A landscape with many valleys, sampled at points; each row gives a point and its height.
A ball rolls from a point to the lowest of its 4 nearest points, and stops where none of them is lower. Distance is the straight distance between rows; heights are no part of it.
<468>: [ -3  10 -27 -10  -1   0  27  10   4  16]  height 11.7
<41>: [ 14 -24  15   2   5  -8  -4   1  -3  -5]  height 60.0
<81>: [ -8  22  -6   4 -11   1  -1  -8   2   1]  height 37.4
<148>: [  1 -11 -11   1   0   0  12  -1   7  16]  height 21.2
<253>: [  3  -7  19  -2   6   1 -11   1 -10 -12]  height 36.4
<65>: [-3 21  7  2 -5 -5 -7 -5 -2 -4]  height 34.9
<245>: [  7 -13   4   9  -4  -2   7   3   7   3]  height 80.8
<233>: [ 0 -1 -1  6 -2  6  7  1  5 -2]  height 41.1
<425>: [ -1  11  17  -5   0  -7 -15  -6  -6  -7]  height 17.6
<516>: [ -1  -3 -18  -6   1   2  20   0   7  13]  height 30.1
<11>: [ -3   6 -21  -8   1   8  21   2   5   6]  height 11.2
<640>: [ -3 -11 -15  -2   1   2  13   0   6  19]  height 23.8
<175>: [  8 -17  23  -5   7   1 -16  -4  -8 -12]  height 44.2
<18>: [  5  13  16 -10   5 -12 -19 -16   4 -16]  height 29.8
<459>: [  4 -28   3  13   2  -5  -2   6   0  12]  height 29.5
<609>: [ -2 -30  -7  12   3   1   0   7   1  16]  height 20.5
<275>: [  9  -5  11   5   0   3  -2   5  -6 -10]  height 37.2
<147>: [-3  6  4  6 -3  6  0  3 -3 -5]  height 24.6
<61>: [-12  22 -16   0  -5   7   4  -8   0   3]  height 40.9
<731>: [  8  26  10 -12   0  -7 -15  -9   3 -21]  height 34.3
<235>: [ -4  10 -22  -5   1  10  17   0   2   2]  height 30.3
<218>: [  5  40   2 -11  -2  -4 -17  -4   0 -25]  height 43.1
<314>: [-8 22 -9  4 -7  4  0 -7  1  0]  height 33.0
<77>: [  4  20   9  -7  -3 -14 -10  -8   1 -15]  height 25.4
<343>: [  2  -7  23  -3   8  -1 -16  -3 -10  -9]  height 32.9
<321>: [  2  15  17  -7   0 -13 -13  -8  -2 -12]  height 21.5
<570>: [ -3   5 -17  -2  -2  11  13  -2   4   2]  height 29.6
<833>: [ 11 -23   8  11   0 -11  -1   4  -3   7]  height 53.6
<50>: [  1  30  -3  -1 -12  -5  -5  -8   8 -13]  height 57.8
<439>: [  6  -9  16   2   1   0  -6   3  -6 -11]  height 30.4
<471>: [  4  29   5  -8  -6  -9  -6  -8   5 -18]  height 10.0
<364>: [-7 14 -4  5 -4  7  2 -2  1  0]  height 20.2
<826>: [ -3 -42 -18   2   7   5   5  15   3  10]  height 55.4
<407>: [ -4 -15 -19  -4   4   1  11   5  -1  23]  height 31.5
<786>: [ 10 -13  14   3   2  -2   0   5  -5  -9]  height 39.3
<591>: [  0  28   1   1 -10 -10  -5  -7   4  -7]  height 51.0
<60>: [ -3   4 -24 -12   1   1  24   6   6  15]  height 23.7
<214>: [-10  15 -10   4  -5  10   3  -3   1   1]  height 25.8
<797>: [-3 11  9  5 -3 -3 -6  0 -6 -4]  height 24.1
<406>: [ 3 -4  7  7 -1  3  1  5 -1 -7]  height 46.7
<490>: [-4  5 -8  3 -3 12  7  1  4 -3]  height 33.6
<391>: [  6 -15  22  -3   7   1 -12   0  -8 -13]  height 41.2
<706>: [  2   2  25  -8   7  -9 -22 -14  -2 -10]  height 46.0
<702>: [ -1  20  11  -5  -4 -13 -10  -5  -2  -9]  height 11.4
<150>: [  4  33   1  -6  -8  -5 -12  -5   4 -22]  height 33.8
<812>: [ 2 -4 -8  2 -2  8 12 -1  8  5]  height 24.0
<71>: [  1   5  19  -3   4  -6 -14  -4  -9  -7]  height 11.0
<225>: [-6 15  5  6 -8  1 -2 -1 -4 -4]  height 21.8
<240>: [ -3  -8 -20  -7   2   0  17   2   4  22]  height 28.7
<622>: [  6 -23   4  10   0  -6   1   3   3  10]  height 25.7
<837>: [  0   8  14   1   1  -6 -11  -2  -8  -7]  height 17.1
<206>: [ -3 -22  -9   6   3   3   5   4   3  19]  height 14.8
<216>: [-5 21 -1  4 -8 -2 -4 -6  3 -1]  height 42.6
<311>: [  2 -19  -1  10  -1  -2   4   2   5  13]  height 7.2
<102>: [ -5 -34 -18   2   7   6   5  16   1  16]  height 51.4
<212>: [ -5 -34 -12   7   5   8   1  12   1  16]  height 33.5
<69>: [ 3 -2 14  2  1  0 -9  2 -9 -7]  height 24.3
<412>: [-10  15 -19  -4   0  12  12  -1  -1   2]  height 41.7
<344>: [  2 -12  -6   5  -1   2   9   0   9   8]  height 16.3
<517>: [ -8  12 -14   0  -1  13   8  -3   1   0]  height 32.8
<283>: [ -6  14 -27 -10   1   8  24   7   3   6]  height 36.9
<722>: [ -1  -2  21  -5   8  -4 -18  -5  -7  -9]  height 23.9
<823>: [ 12 -15  11   6  -1  -5   1   4  -1  -3]  height 61.9
<670>: [  4 -14  29  -4  10  -1 -26  -8  -5 -11]  height 46.3
<347>: [  0  24   5  -2  -7 -11  -6  -7   1  -8]  height 32.4
<202>: [-7  9 -9  2 -1 12  9 -2  2 -2]  height 28.8
<162>: [ -6 -25 -19  -1   7   6   6  10  -1  21]  height 40.5
<655>: [ -4  -5 -23  -7   1  -1  20  11   0  25]  height 35.5
<518>: [  7 -11   5   7  -1  -1   3   4   2  -3]  height 67.9
<200>: [  1 -10  24  -5   9   1 -18  -1  -8 -11]  height 37.6
<675>: [ 11 -17  17   0   5  -3  -7   2  -6 -10]  height 47.9
<656>: [  2 -19  -4   9  -1   0   5   2   6  15]  height 9.7
<201>: [ -6 -19 -22  -3   5   4  13  12  -4  23]  height 41.3
<451>: [-6 12  0  7 -5  5 -1  1 -2 -2]  height 12.1

Call two points neighbours if one is among the 4 nearest of the other. Go from one point of each pair to the other, from neighbour to neighbour, staying as low as possible. Name the highest point that can't be avoided.
<71> / <702> => <425>
<471> / <451> => <77>
<71> / <11> => <570>
<451> / <71> => <797>

Write out the way that a ball takes from each point below.
<812> => <344> <311>
<518> => <786> <439> <69> <837> <71>
<214> => <364> <451>
<18> => <321> <702>
<655> => <60> <11>
<81> => <364> <451>
<591> => <347> <702>

For each start below, name the point where the ball stops.
<216> => <451>
<823> => <71>
<148> => <311>
<175> => <71>
<233> => <311>
<41> => <71>
<797> => <71>
